Points, in no order, along strands that fork, close into loops and pass close to each other.
In the rows, 100 means zero.
Two points are linked if the straight distance between their rows is under 55.4. Some points are linked to none.
Z187: [90, 94, 63, 100, 93, 114, 102, 84, 136, 96, 94, 90, 119, 86, 104, 96, 90, 102, 108, 99]
Z983: [74, 97, 124, 112, 117, 124, 106, 87, 111, 99, 115, 97, 82, 92, 100, 101, 111, 99, 126, 88]
Z744: [90, 91, 104, 103, 84, 128, 113, 114, 113, 96, 94, 79, 96, 107, 110, 102, 90, 104, 114, 104]
Z660: [104, 109, 103, 92, 78, 89, 106, 109, 115, 95, 90, 99, 108, 102, 91, 85, 113, 91, 68, 122]
Z348: [119, 97, 123, 108, 74, 88, 77, 95, 49, 95, 114, 126, 80, 102, 93, 89, 116, 95, 91, 95]
Z796: [95, 91, 125, 96, 108, 93, 109, 100, 101, 91, 106, 110, 77, 118, 97, 96, 100, 88, 79, 118]
Z128: [71, 109, 81, 86, 82, 99, 89, 93, 115, 97, 79, 79, 107, 107, 114, 112, 83, 100, 106, 72]
Z145: [84, 113, 98, 87, 113, 79, 112, 105, 101, 111, 114, 81, 98, 95, 101, 108, 108, 122, 132, 82]
Z793: [96, 85, 117, 121, 95, 125, 106, 103, 78, 119, 114, 136, 97, 65, 98, 112, 88, 78, 97, 97]
Z624: [109, 113, 113, 105, 78, 111, 126, 98, 128, 99, 101, 72, 107, 89, 110, 92, 86, 112, 149, 93]
Z489: [71, 109, 104, 92, 120, 90, 112, 91, 88, 67, 93, 72, 114, 87, 106, 115, 74, 127, 132, 93]
Z578: [105, 90, 92, 104, 94, 113, 111, 121, 96, 113, 96, 126, 94, 89, 102, 83, 114, 108, 79, 124]
Z520: [77, 117, 91, 94, 102, 81, 125, 95, 113, 96, 119, 85, 104, 86, 100, 85, 98, 133, 137, 104]
Z301: [81, 107, 68, 76, 121, 101, 87, 80, 105, 106, 104, 99, 95, 131, 107, 95, 106, 104, 96, 93]
Z683: [83, 83, 114, 90, 116, 95, 93, 102, 94, 125, 121, 121, 76, 85, 72, 81, 109, 109, 146, 80]
Z179: [62, 87, 103, 73, 97, 105, 107, 112, 108, 94, 116, 76, 91, 95, 111, 107, 110, 95, 129, 123]
Z313: [89, 95, 67, 89, 117, 91, 99, 76, 125, 89, 110, 96, 114, 82, 104, 106, 95, 103, 127, 99]
Z870: [89, 107, 132, 115, 118, 110, 112, 96, 106, 100, 95, 88, 91, 98, 99, 119, 93, 103, 122, 83]
Z630: [109, 101, 102, 111, 114, 108, 122, 122, 96, 110, 99, 96, 97, 116, 97, 104, 90, 120, 88, 99]
Z362: [103, 111, 90, 81, 62, 98, 108, 94, 131, 102, 89, 76, 118, 106, 107, 107, 80, 98, 110, 85]
Z492: [138, 90, 86, 95, 72, 106, 76, 106, 83, 95, 73, 121, 97, 116, 111, 86, 88, 96, 65, 104]
Z255: [98, 85, 97, 119, 87, 127, 116, 116, 100, 117, 113, 127, 96, 66, 102, 95, 103, 93, 102, 112]
Z77: [93, 108, 76, 82, 131, 90, 61, 106, 95, 110, 65, 124, 103, 108, 101, 86, 99, 123, 103, 90]
Z734: [117, 99, 102, 112, 90, 117, 129, 111, 78, 101, 120, 90, 91, 117, 104, 97, 109, 113, 77, 112]
Z637: [117, 109, 105, 94, 65, 88, 99, 99, 80, 98, 109, 87, 98, 109, 108, 111, 109, 83, 81, 87]
Z372: [103, 97, 83, 83, 115, 101, 72, 112, 96, 113, 74, 114, 93, 127, 105, 88, 100, 103, 82, 101]
Z743: [117, 110, 80, 109, 97, 98, 120, 96, 90, 105, 103, 123, 113, 108, 108, 93, 84, 111, 57, 112]
Z164: [93, 116, 109, 100, 85, 93, 129, 100, 124, 108, 117, 85, 101, 88, 108, 91, 104, 107, 119, 106]
Z247: [131, 105, 113, 133, 94, 83, 97, 84, 63, 93, 121, 134, 103, 84, 93, 108, 100, 110, 88, 109]
Z586: [105, 109, 72, 83, 106, 78, 116, 80, 129, 108, 115, 106, 109, 111, 97, 105, 102, 96, 87, 105]
Z236: [81, 89, 88, 69, 101, 110, 116, 98, 109, 93, 110, 56, 113, 99, 107, 127, 107, 100, 127, 112]
Z369: [113, 83, 130, 118, 85, 120, 97, 125, 74, 101, 108, 107, 78, 96, 94, 81, 134, 95, 97, 112]
Z388: [137, 116, 100, 95, 83, 75, 107, 82, 72, 107, 126, 99, 101, 118, 107, 120, 102, 84, 85, 87]
Z965: [113, 89, 98, 88, 90, 103, 77, 113, 81, 104, 80, 109, 80, 125, 111, 96, 100, 84, 72, 102]
Z360: [90, 90, 100, 105, 102, 123, 114, 79, 115, 103, 121, 114, 84, 93, 105, 85, 97, 101, 118, 100]
Z713: [110, 105, 74, 84, 123, 97, 88, 95, 96, 120, 109, 94, 102, 135, 103, 101, 115, 86, 82, 88]
Z834: [87, 109, 123, 101, 108, 91, 95, 120, 111, 97, 88, 73, 94, 112, 89, 109, 109, 96, 94, 97]
Z810: [140, 92, 113, 120, 93, 115, 130, 99, 105, 110, 120, 105, 94, 91, 102, 100, 88, 101, 126, 86]
Z831: [101, 85, 100, 102, 112, 88, 98, 111, 118, 109, 102, 114, 94, 84, 95, 117, 99, 72, 110, 99]
Z42: [64, 104, 73, 77, 112, 105, 91, 87, 95, 89, 108, 76, 102, 108, 101, 98, 114, 120, 112, 93]
Z18: [83, 104, 110, 101, 124, 102, 102, 103, 95, 89, 84, 76, 101, 99, 107, 124, 77, 123, 131, 74]
Z396: [124, 96, 107, 108, 60, 97, 87, 99, 91, 100, 98, 104, 88, 97, 107, 86, 111, 84, 91, 88]
Z847: [105, 111, 105, 95, 137, 71, 94, 82, 123, 93, 88, 97, 107, 135, 79, 102, 81, 96, 85, 99]
Z881: [129, 97, 122, 121, 94, 109, 122, 100, 108, 91, 121, 82, 114, 85, 94, 110, 115, 82, 97, 117]
Z452: [77, 88, 115, 89, 105, 95, 91, 106, 119, 66, 87, 61, 110, 100, 90, 108, 87, 100, 127, 109]
Z788: [79, 105, 92, 93, 124, 107, 103, 100, 105, 103, 85, 122, 99, 105, 104, 96, 99, 99, 66, 133]
Z954: [75, 95, 105, 83, 117, 100, 109, 109, 108, 107, 119, 81, 91, 101, 96, 118, 127, 94, 106, 111]
Z832: [117, 79, 124, 107, 93, 100, 98, 137, 98, 106, 99, 91, 84, 97, 91, 90, 120, 91, 111, 99]
Z901: [124, 100, 87, 110, 73, 90, 95, 100, 81, 99, 84, 133, 106, 92, 108, 92, 82, 102, 71, 108]
Z361: [66, 124, 89, 89, 110, 95, 97, 74, 96, 75, 95, 66, 115, 97, 103, 102, 97, 123, 121, 79]
Z100: [112, 118, 92, 102, 108, 89, 131, 81, 107, 106, 118, 108, 105, 116, 101, 100, 82, 108, 76, 106]
Z293: [77, 83, 82, 97, 114, 114, 105, 89, 125, 88, 120, 89, 105, 74, 103, 99, 107, 99, 140, 113]
Z443: [110, 76, 91, 98, 110, 118, 108, 90, 99, 108, 115, 136, 76, 107, 96, 86, 89, 90, 101, 109]
Z173: [135, 91, 98, 124, 92, 96, 108, 81, 76, 109, 121, 145, 92, 87, 96, 90, 88, 101, 95, 104]
Z240: [116, 108, 111, 125, 82, 89, 83, 89, 56, 82, 109, 111, 103, 104, 103, 118, 100, 105, 71, 113]
Z325: [111, 104, 93, 83, 88, 89, 89, 100, 105, 111, 99, 92, 94, 112, 110, 118, 97, 81, 99, 73]
Z510: [121, 98, 127, 109, 78, 109, 121, 99, 114, 109, 109, 100, 91, 84, 112, 98, 78, 91, 152, 93]
Z501: [76, 79, 101, 93, 92, 103, 84, 118, 111, 79, 93, 81, 111, 71, 107, 94, 81, 89, 156, 109]
Z856: [128, 117, 124, 110, 81, 72, 81, 100, 65, 105, 101, 117, 84, 111, 95, 94, 112, 95, 89, 66]
Z387: [77, 96, 92, 90, 119, 79, 75, 114, 107, 82, 64, 98, 106, 90, 91, 96, 97, 116, 105, 111]
Z879: [114, 106, 109, 123, 94, 106, 109, 101, 57, 110, 119, 117, 98, 99, 112, 121, 94, 92, 84, 85]
Z968: [125, 104, 115, 124, 88, 113, 113, 96, 60, 83, 113, 94, 111, 107, 111, 131, 89, 99, 76, 106]
Z432: [95, 115, 84, 86, 145, 71, 79, 86, 106, 101, 82, 104, 110, 138, 93, 91, 87, 117, 92, 102]
Z784: [117, 91, 118, 110, 105, 110, 91, 90, 102, 92, 97, 120, 85, 99, 89, 85, 117, 79, 79, 116]
Z825: [94, 107, 107, 101, 111, 84, 113, 136, 106, 109, 91, 80, 110, 110, 89, 119, 94, 115, 87, 108]
Z700: [113, 95, 124, 107, 93, 97, 84, 133, 100, 99, 75, 83, 96, 111, 88, 103, 118, 87, 80, 97]
Z538: [125, 105, 109, 97, 92, 79, 85, 101, 92, 119, 94, 114, 84, 112, 100, 104, 94, 84, 104, 58]
Z562: [128, 88, 122, 111, 52, 99, 76, 98, 70, 94, 105, 123, 81, 94, 93, 68, 108, 90, 105, 96]
Z484: [73, 106, 104, 95, 115, 82, 85, 105, 118, 72, 75, 67, 127, 99, 77, 104, 95, 113, 104, 102]
Z212: [130, 94, 125, 129, 98, 111, 101, 91, 100, 81, 106, 95, 107, 95, 90, 93, 120, 85, 75, 115]
Z567: [106, 100, 79, 100, 101, 114, 100, 114, 113, 113, 82, 109, 103, 94, 95, 72, 120, 132, 86, 116]
Z858: [74, 74, 106, 97, 99, 106, 82, 113, 125, 75, 79, 83, 98, 89, 101, 95, 88, 85, 119, 118]
Z152: [66, 96, 116, 87, 105, 95, 96, 102, 89, 73, 93, 81, 108, 77, 108, 103, 75, 107, 156, 97]
Z389: [92, 90, 84, 70, 75, 99, 105, 93, 124, 97, 105, 68, 108, 97, 120, 111, 89, 87, 131, 103]
Z544: [97, 83, 100, 116, 111, 118, 91, 86, 93, 125, 101, 143, 92, 78, 95, 114, 86, 72, 96, 78]
Z483: [89, 126, 106, 99, 100, 86, 129, 109, 113, 106, 97, 86, 121, 109, 86, 113, 97, 112, 69, 107]
Z75: [70, 115, 89, 88, 114, 78, 85, 106, 90, 117, 100, 95, 98, 99, 102, 108, 118, 111, 115, 70]
Z635: [79, 125, 84, 99, 86, 101, 100, 91, 118, 108, 83, 89, 111, 104, 102, 97, 98, 108, 84, 86]
Z593: [113, 101, 93, 125, 107, 117, 82, 93, 48, 107, 102, 136, 108, 94, 115, 118, 94, 89, 67, 97]
Z493: [80, 92, 81, 79, 128, 87, 80, 102, 103, 104, 89, 123, 94, 94, 94, 88, 106, 116, 110, 108]
Z857: [92, 124, 97, 96, 126, 105, 89, 85, 105, 112, 71, 139, 105, 106, 107, 83, 102, 107, 59, 116]
Z281: [101, 104, 107, 101, 128, 82, 90, 91, 130, 81, 79, 84, 108, 111, 71, 101, 93, 109, 105, 101]
Z914: [83, 101, 115, 104, 109, 99, 115, 107, 91, 90, 97, 111, 94, 109, 101, 110, 97, 86, 55, 135]
Z745: [119, 87, 99, 120, 121, 124, 87, 95, 68, 116, 105, 141, 90, 98, 106, 112, 89, 76, 84, 84]
Z610: [58, 77, 87, 85, 115, 112, 94, 104, 115, 84, 109, 94, 98, 84, 98, 95, 118, 96, 116, 133]
Z759: [136, 112, 87, 88, 112, 86, 104, 78, 87, 120, 127, 101, 101, 137, 108, 106, 102, 85, 86, 82]
Z707: [110, 99, 82, 100, 71, 104, 106, 97, 134, 94, 83, 88, 123, 98, 95, 97, 80, 89, 88, 101]
Z649: [123, 99, 109, 121, 87, 122, 103, 112, 61, 103, 115, 108, 89, 98, 103, 85, 127, 116, 78, 111]
Z506: [79, 121, 87, 107, 78, 114, 89, 106, 118, 114, 82, 92, 112, 81, 102, 81, 125, 108, 92, 85]
Z676: [136, 91, 95, 104, 98, 103, 119, 98, 122, 107, 114, 88, 106, 95, 98, 108, 105, 87, 108, 99]
Z444: [92, 107, 76, 97, 100, 120, 83, 112, 128, 107, 78, 89, 127, 85, 85, 77, 130, 122, 97, 106]

How many points has the smallest loop of links through each point below? Write 0 if it is on no loop.
Z825: 8
Z901: 0
Z187: 9
Z538: 7
Z240: 0

A tip is a point with one link. Name the tips that can be reached along the links from each point below, in the order of the rows.
Z832: Z483
Z293: Z954, Z173
Z77: Z586, Z443, Z432
Z788: Z75, Z857

A fork is a point with three links, a tip a point with one. Leave the first point through the second and follow the links. Name the first fork or tip that comes.
Z164; Z624: Z857
Z635; Z506: Z173
Z914; Z796: Z75
Z586; Z100: Z484
Z387; Z493: Z586
Z173; Z247: Z362
